The views of a scene show one set of named points, each view turned or mirrored, shifted and resized as a whole, with a little noise and some points left out.

Scene 1
View 1
zelu: 2	-3	14	-13	-16	3	-15	-13	0	14	4	18	25	2	19	19	5	18	-3	15	2	-4	11	-30	-15	-3	-8	-2	3	4	-11	-19	-10	-6	-13	6	11	12	-13	8	-4	-12	0
vip: 2	-1	11	-16	-19	8	-14	-17	-9	12	6	15	27	-1	15	19	5	14	-5	17	8	-6	9	-32	-21	-3	-9	-5	8	9	-4	-20	-12	-5	-11	13	13	21	-13	9	-10	-17	0
Tas: 5	-12	10	-3	-10	0	-13	-3	6	21	-3	24	14	1	19	12	5	24	1	1	-6	-2	13	-28	-6	-1	-5	-12	-2	-10	-27	-19	-10	-8	-19	0	12	-5	-7	2	3	-9	6
Dezam: -10	-2	21	-11	-3	-3	-12	-5	12	16	2	14	30	-6	31	12	-5	29	0	3	-4	-5	16	-34	-2	5	-6	-6	2	-9	-31	-16	-5	-7	-24	5	1	14	-12	7	-2	-6	-3
Sulo: 3	-3	18	-21	-16	18	-13	-31	-15	10	6	9	29	-12	11	14	-3	23	-17	11	15	-8	2	-33	-24	3	-7	-6	12	12	-7	-27	-6	-8	-10	17	24	43	-15	7	-32	-30	-8
pinuk: -3	-4	20	-13	-3	5	-11	-11	6	15	2	15	30	-11	25	10	-4	30	-6	-1	0	-5	12	-33	-6	3	-4	-10	6	-5	-28	-18	-3	-10	-20	6	10	22	-11	6	-14	-16	-5
ranil: 7	-24	8	11	5	-11	-9	22	22	31	-15	33	-5	-5	25	-1	2	41	10	-30	-24	-1	18	-23	15	-1	-1	-31	-17	-45	-68	-18	-3	-14	-33	-15	4	-41	-5	-5	20	-2	12
kifif: -11	4	16	-14	-18	-6	-19	-8	12	12	8	15	38	12	30	27	3	13	6	31	-4	-2	18	-36	-12	-1	-10	6	6	6	-7	-12	-15	-3	-16	9	-3	10	-13	15	12	4	1
Fere: 7	-9	2	1	-19	-11	-16	10	15	19	-2	28	7	17	20	22	12	14	16	17	-15	0	19	-27	-7	-9	-9	-6	-8	-9	-20	-13	-17	-7	-16	-6	0	-32	-6	7	29	9	13
Sapi: 4	-14	6	2	-12	-7	-14	9	12	21	-6	29	7	7	21	16	6	22	9	2	-13	-1	17	-25	-2	-7	-4	-14	-8	-17	-32	-15	-11	-10	-22	-5	4	-25	-7	4	20	1	12
Lamu: 14	-12	7	-7	-19	11	-13	-15	-12	16	-2	22	8	-3	5	15	10	17	-5	6	3	-5	5	-24	-18	-4	-5	-14	2	2	-12	-26	-9	-6	-10	7	24	2	-10	2	-11	-20	2
lezo: -18	5	22	-7	-4	-20	-15	10	33	15	5	18	38	8	42	21	-1	22	17	21	-18	-2	28	-37	5	2	-7	5	-1	-9	-31	-5	-13	-9	-28	-2	-20	-2	-9	15	29	17	5
nak: -1	-2	24	-25	-8	19	-10	-34	-19	10	5	6	35	-23	14	8	-7	30	-22	-1	18	-9	4	-35	-20	8	-2	-8	16	10	-11	-28	-1	-8	-12	20	25	56	-16	5	-43	-39	-15
Zar: -10	2	21	-14	-8	-1	-14	-9	8	12	7	10	38	-3	28	18	-2	23	-2	16	0	-5	16	-35	-7	3	-8	0	7	1	-17	-14	-10	-7	-19	8	0	24	-12	11	-3	-7	-3
nabup: 12	-12	3	-9	-25	11	-15	-17	-15	15	1	22	12	3	6	19	10	12	-6	13	5	-4	6	-25	-24	-8	-7	-9	4	8	-2	-23	-13	-6	-6	8	24	3	-11	4	-9	-17	3
View 2
Sulo: -20	-13	-9	44	-25	4	-10	-42	-24	16	8	-11	-5	-48	11	-14	-8	-48	-41	-27	17	-20	-49	-23	10	-56	18	11	-9	-15	62	0	-24	13	4	11	2	-16	-24	23	-35	-1	8
nak: -20	-25	-15	60	-21	3	-8	-55	-26	22	9	-9	-8	-51	18	-23	-5	-74	-50	-37	14	-15	-55	-25	14	-65	15	16	-17	-17	73	6	-36	6	4	11	8	-10	-20	17	-26	-11	2
zelu: -12	5	10	27	-18	11	2	-28	-4	-9	11	-8	-10	-33	6	9	-4	-19	-23	-11	-3	-17	-14	-19	8	-11	2	9	-4	-19	36	1	-12	25	7	24	10	-5	-13	17	-30	13	13
Fere: -2	29	40	2	-19	20	7	-7	21	-42	8	0	-13	-18	8	35	-10	20	-6	-1	-17	-7	6	-9	12	32	-19	21	8	-19	4	2	13	40	5	45	12	7	4	16	-20	42	23
Zar: -25	-4	2	35	-5	10	5	-45	-1	-14	13	-3	-18	-31	7	10	-5	-32	-29	-4	-12	-20	-4	-21	7	-2	-1	-2	-16	-25	38	7	-21	20	14	14	31	-5	-10	17	-27	7	3
nabup: -10	4	9	25	-28	10	-7	-20	-15	0	6	-11	-1	-39	4	3	-8	-15	-23	-19	11	-20	-33	-20	9	-32	12	14	5	-12	46	-9	-6	28	2	27	-7	-13	-16	22	-33	14	21
ranil: 21	21	70	28	-20	17	12	-26	44	-62	-3	0	-40	-32	58	33	-14	-25	-17	-33	-26	27	-10	10	38	41	-65	63	-3	-43	-6	31	10	10	5	69	23	44	43	-10	9	54	17
Lamu: -1	8	27	29	-33	11	-5	-22	0	-14	3	-10	-11	-42	25	5	-11	-21	-24	-32	4	-2	-40	-9	17	-24	-8	35	6	-16	36	0	-1	21	-1	40	-9	2	1	15	-19	24	19
lezo: -31	12	20	17	13	17	20	-40	20	-42	18	9	-28	-12	6	36	-7	-8	-16	19	-30	-17	38	-15	13	48	-22	-8	-19	-33	5	14	-12	26	24	20	54	9	-2	10	-23	25	4
kifif: -28	11	1	14	0	15	8	-32	-2	-15	18	1	-10	-20	-8	20	-3	-5	-20	9	-11	-28	13	-22	4	12	5	-13	-9	-18	27	-2	-11	30	17	15	30	-11	-19	22	-33	14	12
Sapi: -1	19	44	15	-19	17	7	-18	24	-44	5	-3	-22	-26	22	30	-9	3	-12	-15	-17	3	-4	-5	21	23	-32	32	3	-28	6	12	9	27	6	50	15	14	12	9	-14	38	20
Dezam: -19	-1	14	36	-3	11	9	-46	5	-21	11	2	-26	-31	21	8	-7	-41	-32	-12	-11	-10	-5	-12	17	1	-14	14	-19	-33	31	16	-17	14	16	21	34	8	1	8	-18	15	4
Tas: -3	10	30	28	-21	14	2	-26	10	-28	7	-3	-20	-36	25	16	-8	-20	-23	-21	-8	0	-23	-9	23	2	-19	31	-2	-25	23	9	0	21	4	43	12	11	5	12	-16	29	15
vip: -14	7	7	22	-24	11	-6	-23	-9	-5	8	-9	-3	-36	3	5	-6	-11	-23	-13	6	-21	-24	-20	6	-22	12	9	5	-11	39	-8	-5	30	2	24	0	-11	-21	24	-35	16	19
pinuk: -15	-4	8	42	-9	9	5	-48	-2	-12	8	-3	-21	-39	24	2	-4	-48	-35	-20	-8	-8	-23	-13	17	-13	-8	19	-14	-28	39	14	-19	10	8	23	23	5	-3	10	-19	10	5
View 3
Dezam: 11	21	-31	10	5	8	-10	-21	4	-13	18	3	25	-4	22	24	8	20	11	-7	-13	-6	0	12	-36	13	-24	-12	-39	-4	-1	4	5	32	-3	12	24	10	-4	3	1	-7	21
pinuk: 11	13	-30	10	7	-4	-14	-16	6	-10	17	6	26	-17	16	27	5	12	-1	0	-16	10	-5	5	-30	18	-27	-14	-32	1	-11	7	12	24	-3	8	32	9	5	3	2	-9	28
nak: 17	7	-25	8	24	-28	-34	-8	19	-5	-1	30	31	-38	17	44	-4	7	-16	27	-28	57	-17	-14	0	19	-27	-28	-33	31	-30	9	24	7	-2	-4	54	23	30	13	0	-6	40
zelu: 6	17	-17	1	-12	1	-13	-12	7	-2	14	16	23	1	16	34	1	0	7	1	-32	4	-10	-2	-32	2	-9	-12	-21	-3	-5	-4	0	26	9	-4	28	12	4	10	19	-19	10
nabup: -5	-1	-4	-3	-20	-8	-16	-2	11	4	13	25	10	-3	6	32	1	-22	-4	9	-36	14	-19	-20	-28	7	-1	-9	4	-2	-17	-9	-4	22	24	-8	28	2	9	7	24	-28	10
vip: 6	16	-17	0	-6	-8	-22	-12	10	0	6	24	22	-4	18	40	1	-4	1	16	-38	17	-11	-10	-23	0	-8	-14	-18	4	-10	-7	5	21	14	-7	34	16	11	14	20	-22	14
lezo: 16	42	-37	11	-15	32	7	-33	-3	-13	19	-14	32	26	26	24	10	28	31	-22	-18	-45	12	26	-58	-6	-17	-8	-47	-26	26	-1	-11	45	-2	9	5	21	-25	9	15	-18	0
Sulo: 12	8	-18	2	9	-22	-26	-6	15	-2	0	32	26	-26	13	45	-3	-1	-14	25	-38	44	-17	-17	-8	11	-19	-21	-21	23	-25	1	16	12	10	-8	47	21	24	17	10	-15	28
Zar: 17	27	-28	9	-1	5	-11	-21	6	-8	10	8	33	1	23	35	1	15	12	4	-30	0	-3	11	-31	2	-22	-16	-38	-1	1	-2	7	29	2	1	29	23	-2	13	12	-15	14
ranil: -11	-14	-21	18	-5	25	9	-6	-1	-17	59	-22	-2	-8	9	-29	29	3	5	-53	31	-48	4	16	-76	52	-25	16	-7	-38	0	9	-4	44	-6	43	-5	-45	-26	-31	-11	-1	22
kifif: 11	37	-26	3	-18	16	-6	-26	4	-4	8	10	31	22	25	44	1	9	23	4	-39	-14	-1	8	-40	-16	-8	-14	-36	-10	11	-9	-10	32	11	-6	21	25	-7	17	25	-24	1
Sapi: -8	5	-15	8	-20	18	3	-9	0	-8	35	-5	7	8	10	6	16	-5	13	-27	-5	-34	-2	6	-62	19	-10	3	-6	-28	4	-2	-11	38	11	13	5	-15	-18	-9	14	-18	7
Lamu: -7	-6	-9	2	-9	-7	-17	0	5	1	21	17	9	-14	7	20	9	-14	-8	-3	-18	10	-13	-12	-36	24	-10	-4	0	-4	-17	0	2	23	13	5	25	-9	5	0	11	-20	17
View 4
nabup: 29	-17	-19	-34	-23	18	-13	-20	15	20	-4	-27	-18	-6	3	17	-9	-21	4	-10	-6	-6	0	-13	-6	-13	-7	20	9	-15	-6	11	-7	-4	4	-7	-8	6	11	-5	-5	-7	17
vip: 22	-14	-20	-31	-8	19	-3	-12	25	19	-8	-21	-21	-8	-3	13	-17	-19	8	-18	-8	1	3	-10	-6	-10	-10	21	21	-15	-6	17	-5	-13	1	-5	-14	-11	15	0	-17	-12	11
Lamu: 34	-8	-22	-24	-24	22	-12	-23	12	17	5	-15	-15	3	-10	8	-10	-25	11	-13	-15	1	1	-12	2	-24	-1	23	1	-7	-13	8	-4	0	1	-17	-9	10	12	-7	-1	2	12
nak: 32	-10	-22	-34	4	33	7	5	49	11	-3	-20	-30	-6	-16	2	-40	-31	37	-35	-17	11	-9	1	4	-19	-9	35	54	-23	-4	-3	11	-6	13	-19	-13	-19	26	-17	-30	-6	0
Tas: 25	1	-20	-13	-15	18	-11	-29	4	17	7	-6	-11	11	-14	3	-6	-22	10	-10	-19	10	10	-10	5	-21	-2	18	-15	2	-18	21	-5	-1	-11	-20	-21	8	14	2	3	0	7
ranil: 34	26	-22	9	-28	23	-18	-49	-27	11	30	18	7	40	-35	-6	4	-26	14	1	-33	25	20	-15	26	-39	9	18	-60	21	-35	28	-2	18	-25	-40	-29	28	19	4	19	16	-7
Fere: 18	-5	-20	-11	-23	10	-17	-41	-16	26	0	-5	-2	9	-8	18	9	-9	-16	4	-10	4	24	-21	-4	-10	-8	4	-38	8	-22	43	-16	-6	-22	-5	-29	12	6	21	10	-10	13
kifif: 6	-11	-20	-18	4	10	-1	-17	8	25	-13	-8	-17	-4	-9	17	-12	-5	-7	-13	-8	10	23	-14	-9	0	-14	7	1	-1	-13	43	-11	-20	-15	4	-34	-21	9	21	-15	-25	8
Sulo: 30	-16	-21	-35	-5	27	2	-3	40	16	-7	-25	-28	-8	-7	10	-30	-25	22	-27	-9	4	-7	-5	-3	-15	-11	28	43	-21	-2	1	4	-9	13	-10	-11	-13	20	-10	-25	-10	7
pinuk: 24	1	-24	-15	2	23	0	-12	21	14	4	-5	-17	11	-22	4	-23	-21	22	-22	-20	17	8	-5	7	-21	-4	23	10	-4	-14	21	4	-5	-4	-18	-25	-11	19	0	-17	-6	-2
Sapi: 25	2	-21	-8	-21	14	-17	-39	-12	18	7	-1	-5	17	-16	10	5	-16	0	-2	-17	10	18	-17	8	-19	0	12	-35	10	-24	33	-10	0	-19	-16	-26	14	11	11	9	-1	7
zelu: 19	-10	-19	-21	-5	17	-4	-17	16	20	-5	-13	-17	-2	-8	13	-14	-15	5	-13	-10	6	10	-12	-2	-10	-9	15	7	-6	-12	24	-4	-11	-6	-6	-20	-9	13	4	-13	-13	6
View 5
lezo: -18	-25	20	-14	5	-22	4	20	13	16	21	-22	-3	-4	14	15	-34	-12	3	-5	-18	2	-1	-4	23	11	21	-13	5	46	-42	-18	43	-5	13	-10	14	9	-17	-12	4	3	0
pinuk: -14	-6	-5	-10	-4	-21	1	1	15	-2	8	-31	-4	6	15	-8	-8	-2	19	-16	-15	9	-2	-6	4	-1	5	9	-6	27	-8	0	8	-5	-1	-20	13	7	-14	-13	2	-5	0
vip: -20	-5	10	-15	4	-14	7	2	19	-9	18	-31	9	-7	7	-16	4	-6	23	-5	-19	7	4	7	2	5	-3	9	-3	17	-9	-1	0	4	-5	-18	13	2	-3	-5	-1	-7	-14
Lamu: -8	-5	13	-13	0	-10	8	-6	15	-3	1	-24	-8	5	-3	-5	5	3	18	-15	-12	8	0	-3	-3	-13	7	8	-2	13	-5	-1	-2	2	-13	-25	7	2	-1	6	8	-4	-14
nak: -20	8	-26	-7	-8	-22	-2	-8	21	-17	13	-42	10	4	22	-33	12	-3	33	-16	-20	11	4	1	-6	2	-15	25	-15	16	14	15	-19	-5	-9	-27	12	4	-14	-20	-4	-12	-1
kifif: -23	-14	21	-16	10	-17	6	13	18	2	30	-26	12	-12	10	-3	-13	-14	14	1	-21	4	5	8	17	15	7	-2	-1	31	-30	-13	21	2	5	-12	16	7	-8	-9	-1	0	-9
nabup: -12	-4	21	-17	7	-8	9	-2	20	-10	10	-26	0	-5	-5	-11	11	-3	23	-8	-15	7	1	8	-3	-4	1	8	-2	7	-6	-2	-6	9	-13	-22	12	0	4	10	2	-5	-21
Fere: -12	-20	43	-18	13	-8	11	10	11	12	10	-12	-11	-3	-10	19	-14	-3	5	-5	-12	3	-3	2	12	-6	24	-13	9	23	-34	-18	29	6	-3	-16	11	3	1	13	11	3	-18
Sulo: -21	4	-9	-11	-2	-18	2	-6	21	-16	16	-39	14	0	13	-28	13	-3	29	-11	-21	11	6	5	-6	3	-13	21	-11	13	4	11	-16	3	-7	-23	14	2	-6	-11	-5	-10	-7
zelu: -17	-5	10	-13	4	-12	6	0	19	-6	14	-30	3	-1	6	-13	3	-5	20	-8	-19	8	2	5	2	1	-1	9	-5	18	-8	-1	0	3	-6	-21	12	3	-4	-4	3	-5	-12
Zar: -20	-11	2	-12	0	-21	2	8	16	-1	22	-30	6	-3	18	-9	-12	-10	17	-8	-19	6	1	1	11	10	5	5	-5	31	-17	-4	15	-3	4	-16	13	8	-14	-16	-2	-4	-2
Tas: -10	-12	14	-13	-1	-13	8	1	13	6	0	-22	-14	6	1	7	-8	0	12	-15	-11	5	-4	-7	5	-10	17	-1	1	22	-13	-7	13	-1	-7	-20	9	5	-8	2	8	-2	-8
Dezam: -16	-10	-1	-12	-4	-22	1	4	15	4	11	-29	-4	4	14	-1	-16	-2	14	-12	-17	5	-2	-8	10	0	10	1	-4	35	-17	-4	18	-6	3	-18	12	9	-18	-14	3	-3	2

Which points are out of place in each view (at most two, in the order of its rows)? Write none if all are in place.
view 1 -> Lamu
view 2 -> nabup, vip
view 3 -> none
view 4 -> none
view 5 -> zelu

Scene 2
View 1
suga: -24	4	6	-14	3	6	-3	6	0	27	3	-28	-1	18	-7	-1	-3	-2	-8	15	-5	-22	35	-10	-8	8	7	-8	-13	3	8	9	15	2	0	6	-5	27	2	-27	-7	5	27
fesoz: -6	-3	-7	0	2	-5	-11	-2	9	21	-3	-15	-5	10	2	6	14	-14	-15	9	-15	-20	29	2	4	-1	-5	-15	-14	5	16	3	2	10	-10	2	0	18	1	-21	-5	-5	14
tepip: 7	-10	-14	5	2	-10	-21	-6	17	20	-2	-7	-9	0	-2	7	21	-18	-22	-1	-22	-12	20	10	10	-8	-8	-22	-17	8	16	-3	2	16	-18	-4	6	7	4	-15	-12	-16	2
Baped: -24	-44	30	-44	23	24	-2	-39	-5	35	9	-38	-36	14	-42	-6	-20	13	-7	-14	4	-2	-5	-21	5	-23	21	-2	-9	-3	6	-10	30	6	11	-18	41	4	19	18	-9	-15	19
tofo: -25	-16	17	-21	12	12	5	-20	-4	25	1	-29	-17	19	-15	-7	-6	4	-6	8	0	-19	21	-15	4	-5	9	-1	-9	0	8	3	15	1	7	0	14	21	6	-6	1	-2	24
miga: -31	-27	31	-32	21	22	11	-31	-10	26	4	-37	-28	21	-27	-9	-15	13	-5	2	6	-18	11	-21	6	-16	17	4	-5	-2	8	-3	24	-1	12	-5	28	16	8	9	3	-4	28
pim: -24	-7	12	-13	10	9	6	-12	-2	21	-1	-27	-12	21	-6	-5	-1	-2	-6	14	-2	-24	30	-12	4	-3	2	-3	-7	2	11	5	11	2	3	4	5	23	1	-12	6	3	25
sirir: -6	-4	-2	11	6	-10	3	-14	7	9	-8	-11	-11	14	14	0	24	-16	-13	17	-11	-31	32	3	21	-9	-15	-8	-3	8	20	3	-9	6	-7	8	3	20	-7	-10	13	-3	16
Mefus: -20	-10	8	-17	8	9	-5	-8	2	27	3	-25	-10	14	-13	0	-3	-1	-10	6	-7	-17	23	-8	-2	0	7	-8	-13	3	10	4	14	4	-3	-1	6	18	6	-13	-7	-3	21
zuto: -12	-21	8	-6	12	3	1	-25	4	17	-3	-19	-21	13	-7	-2	7	-6	-10	4	-5	-21	19	-5	15	-15	-2	-6	-6	4	14	-3	5	7	-1	-2	17	12	1	0	5	-9	15
tarab: 10	-9	-19	15	1	-17	-20	-3	20	16	-4	-4	-5	0	9	8	30	-26	-26	2	-24	-16	22	13	15	-9	-15	-24	-14	9	20	-3	-8	20	-20	-3	2	7	0	-19	-7	-17	1
vufi: -23	-11	13	-13	10	6	5	-15	-1	21	-3	-27	-15	20	-6	-3	0	-2	-8	11	-2	-21	28	-10	6	-6	3	-3	-7	4	11	4	9	2	3	3	8	22	3	-9	6	2	22
View 2
vufi: 20	-18	9	25	5	17	15	-21	-6	-30	-12	-1	17	10	-1	-16	10	-24	25	6	38	6	-40	7	-13	1	-25	20	1	19	13	12	-16	-37	36	-29	17	5	2	-3	27	14	16
Baped: 1	-44	17	45	29	48	-45	-37	3	-56	-43	-71	27	10	23	-41	31	-29	35	29	-7	10	49	2	-14	-60	-15	23	-17	-43	49	23	-2	-38	59	-13	20	-5	32	-28	26	24	-36
fesoz: 12	4	-15	33	-2	-12	16	-5	1	-8	-14	35	17	-9	23	10	-14	-20	12	12	46	7	-37	12	7	22	-24	20	10	42	-3	4	-5	-20	1	-40	19	25	2	17	23	-11	47
zuto: 2	-10	11	38	10	11	5	-36	4	-21	-18	-1	25	-6	31	-17	7	-19	28	3	29	15	-23	18	2	-5	-13	19	-8	22	16	11	-15	-28	28	-24	28	26	20	-17	33	15	23
miga: 21	-38	23	23	21	47	-11	-32	0	-51	-23	-46	23	19	-4	-37	29	-32	36	12	12	7	-5	2	-27	-36	-20	21	-11	-20	36	21	-12	-40	62	-16	18	-7	16	-23	32	31	-25
suga: 31	-16	-10	19	2	4	17	2	-10	-32	-10	14	10	13	-15	-1	0	-32	19	16	48	0	-48	2	-14	14	-31	25	14	30	2	9	-7	-31	21	-40	10	-2	-13	19	26	-4	26
tarab: -14	17	-19	49	1	-33	11	-18	12	13	-20	55	26	-34	63	19	-30	-8	7	12	43	17	-19	24	38	25	-10	15	7	55	0	1	-3	-11	-20	-44	36	57	15	11	25	-22	71
tepip: -14	9	-20	50	6	-22	1	-15	8	1	-25	37	22	-28	56	15	-21	-16	10	18	36	12	-5	19	29	16	-14	18	6	41	2	4	0	-13	-12	-42	32	47	18	11	24	-21	56
pim: 27	-16	6	20	4	20	16	-18	-8	-34	-11	4	16	15	-9	-15	9	-29	25	6	42	1	-46	6	-19	4	-27	21	5	20	10	10	-13	-35	33	-33	16	3	-7	1	29	14	12
Mefus: 22	-17	-10	31	7	8	2	-2	-6	-35	-21	4	16	7	4	-6	5	-32	21	20	36	4	-21	3	-8	-1	-28	26	9	12	14	10	-2	-33	24	-34	13	2	-4	11	26	-1	11
View 3
zuto: -5	-3	-5	-15	-1	2	3	15	-7	-17	-5	-9	4	29	-17	8	10	-27	-5	-12	-12	-8	-28	-10	-5	-3	2	-9	-9	16	-11	-2	-16	-26	-48	-11	0	15	12	-10	-1	-3	18
tofo: -24	7	0	-11	0	3	1	32	-2	-23	-9	-6	15	17	-9	14	3	-11	-18	-48	10	-11	-13	0	-3	-14	21	-10	-13	0	-13	10	-16	-17	-51	-12	3	23	11	11	-6	-6	3
tarab: 6	-8	-10	1	4	-4	-28	-15	-6	5	8	-38	2	37	-21	6	5	-24	28	31	-34	-8	-52	-12	19	14	-14	10	-4	21	0	-7	-17	-16	-11	-12	-13	18	-9	-43	12	1	28
vufi: -21	5	1	-11	4	-3	-10	22	-6	-18	-13	-13	20	23	-13	7	7	-13	-12	-30	10	-13	-20	-2	3	-12	20	-6	-12	4	-13	9	-28	-17	-47	-14	1	22	3	-4	1	-9	14
fesoz: -12	2	-7	2	7	-11	-29	-3	-5	-6	1	-36	16	31	-18	4	4	-15	15	9	-11	-15	-40	-5	21	3	1	6	-9	9	-4	5	-28	-11	-18	-17	-10	21	-11	-30	6	-2	25
sirir: -9	1	6	-9	4	-20	-23	-6	-11	-1	-20	-24	19	44	-30	-6	24	-31	5	23	-9	-12	-36	-10	7	-12	3	4	-18	17	-15	4	-42	-32	-44	-21	-3	19	-3	-32	16	-7	43
miga: -14	3	-5	-26	-2	22	36	46	5	-35	-11	16	1	14	-4	20	-1	-18	-37	-74	7	-10	-1	-7	-23	-13	21	-30	-11	4	-15	1	-5	-24	-74	-2	13	17	31	31	-18	-9	-12
Mefus: -23	5	-6	-3	1	1	-16	19	-1	-15	0	-22	17	19	-10	16	-7	-4	-1	-31	5	-11	-26	0	14	-4	15	1	-8	-2	-10	8	-17	-6	-29	-10	-2	23	-1	-2	-3	-3	2
Baped: -1	-1	-13	-25	-8	40	49	50	7	-37	8	19	-12	2	7	33	-17	-14	-28	-85	-11	-4	-7	-5	-27	5	12	-34	-4	7	-7	-10	21	-15	-63	5	13	12	35	39	-29	0	-33
View 4
suga: 49	21	-2	2	-9	4	-2	28	12	-23	17	-15	17	13	11	0	1	-1	-20	-16	8	-25	3	-10	-7	2	-15	-13	17	2	-4	-2	7	-2	14	21	-32	1	12	-1	30	3	-17
Baped: 4	-32	-29	3	-35	11	-22	-15	16	-10	-5	-28	-36	2	-38	2	24	1	41	10	37	17	-11	7	39	7	-27	-8	-10	-15	-14	4	30	26	21	9	-18	37	-21	5	32	10	9
miga: 14	-16	-20	-3	-29	-7	-27	10	18	-17	0	-29	-23	-4	-21	8	16	-6	16	5	28	6	-14	-1	25	8	-26	-14	1	-7	-17	23	24	21	16	15	-31	21	-9	13	41	8	2
vufi: 37	10	-9	0	-16	2	-13	21	14	-20	12	-18	3	9	0	3	6	-4	-7	-10	15	-15	-4	-8	4	5	-19	-11	13	-2	-9	10	12	5	14	17	-32	7	4	3	33	6	-10
pim: 34	17	-4	-3	-13	-3	-12	25	12	-20	10	-21	7	7	6	5	3	-6	-12	-9	13	-20	-5	-9	0	3	-18	-9	17	1	-8	11	4	3	11	19	-32	5	6	5	35	2	-14
tepip: 28	25	7	15	7	31	12	-4	2	2	17	-1	34	22	20	-13	10	1	9	-10	14	-43	2	-10	-5	-5	-3	14	15	-5	-4	-42	-33	-16	14	14	-3	17	0	-15	8	-4	-23
sirir: 17	35	5	3	8	-2	-8	21	10	-3	12	-10	36	7	29	8	5	-15	-9	-4	12	-48	-13	-19	-9	-4	-4	11	26	7	-10	0	-42	-16	1	20	-23	5	1	3	27	-7	-26
zuto: 11	9	-6	5	-6	2	-12	6	11	-4	6	-16	11	6	4	6	13	-9	10	-1	21	-24	-12	-10	8	-2	-11	4	12	-2	-12	-1	-17	-2	9	16	-21	18	-7	2	28	-1	-14
tarab: 23	34	10	18	15	31	15	-2	1	5	19	1	47	23	30	-11	8	-4	5	-10	13	-54	2	-14	-9	-11	2	20	20	1	-4	-46	-48	-25	10	16	-1	17	0	-18	8	-7	-29
tofo: 28	3	-13	-1	-20	-1	-16	18	15	-17	7	-23	-3	5	-7	5	8	-3	1	-3	19	-8	-8	-4	9	5	-24	-11	9	-3	-11	11	12	9	14	17	-32	12	0	7	37	5	-7
fesoz: 38	36	8	10	8	18	6	18	5	-9	18	-6	38	18	29	-2	3	-4	-14	-14	10	-44	3	-14	-12	-5	-4	3	20	3	0	-23	-28	-14	11	18	-17	6	10	-8	17	-5	-26
Mefus: 42	10	-4	4	-14	13	-3	15	10	-18	14	-18	6	12	3	-2	7	-1	-3	-9	16	-18	2	-5	2	2	-19	-10	11	-2	-5	-8	7	3	17	18	-25	13	5	-2	26	5	-14
View 5
tepip: -5	37	-55	-31	-1	-46	-11	-17	-28	22	-18	50	5	-50	-32	-12	28	-24	-23	41	-15	-5	0	-47	-18	-6	1	-1	-2	65	39	-4	7	-24	-4	8	12	-50	7	27	47	16	51
zuto: -6	24	-44	11	16	-18	3	-29	-3	-9	-3	37	16	-9	-20	-3	-2	-6	-10	18	-11	6	-12	-47	-18	-23	-2	-6	-15	36	28	16	-4	-9	-10	11	14	-18	39	6	22	26	31
tofo: 15	28	-16	39	19	-18	-6	-25	12	-25	-3	29	3	5	-15	3	-41	-6	-7	1	5	20	-17	-47	3	-12	4	8	-10	18	16	27	-25	-10	-23	6	6	-6	38	7	17	21	29
suga: 32	53	-19	16	8	-50	3	-18	-4	-9	10	33	-7	-9	-20	1	-45	-32	-24	5	18	26	-6	-46	1	1	7	15	-5	35	23	-1	-21	-10	-26	6	2	-17	5	22	32	22	46
vufi: 13	40	-28	27	16	-28	5	-23	3	-17	10	32	6	1	-18	0	-37	-15	-15	4	4	23	-12	-47	-6	-15	1	8	-13	29	24	13	-16	-5	-20	11	2	-7	27	8	18	24	33
Baped: -12	-11	-2	73	30	20	-41	-36	45	-39	-54	27	3	5	-22	2	-16	27	37	1	-25	-12	-28	-46	23	-9	9	-5	-13	2	3	80	-27	-22	-20	-14	20	-8	89	-6	8	2	14
sirir: -2	47	-66	-21	7	-39	28	-20	-31	1	32	38	24	-14	-18	-3	-5	-25	-36	23	4	22	-1	-46	-39	-30	-9	-1	-15	49	41	-19	5	-1	-5	29	6	-17	9	12	29	38	42
Mefus: 17	38	-20	21	12	-39	-10	-22	4	-10	-9	35	-5	-13	-24	-4	-30	-17	-9	9	8	17	-10	-47	6	2	8	10	-3	30	22	19	-20	-16	-26	1	6	-20	21	16	27	16	42
pim: 17	44	-23	26	15	-34	4	-22	3	-22	14	32	3	4	-16	1	-44	-20	-18	2	10	28	-10	-47	-6	-12	0	9	-10	27	24	11	-20	-7	-21	11	5	-8	21	7	21	25	37
fesoz: 15	49	-44	-19	2	-53	3	-19	-22	10	3	42	1	-32	-28	-9	-8	-30	-29	25	6	16	-3	-47	-13	-4	1	7	-4	52	34	-12	-4	-13	-15	13	4	-33	0	26	41	23	49

Which points are out of place in each view (at most two, in the order of its rows)? Write none if all are in place.
view 1 -> suga
view 2 -> none
view 3 -> tarab, miga
view 4 -> vufi, fesoz
view 5 -> none
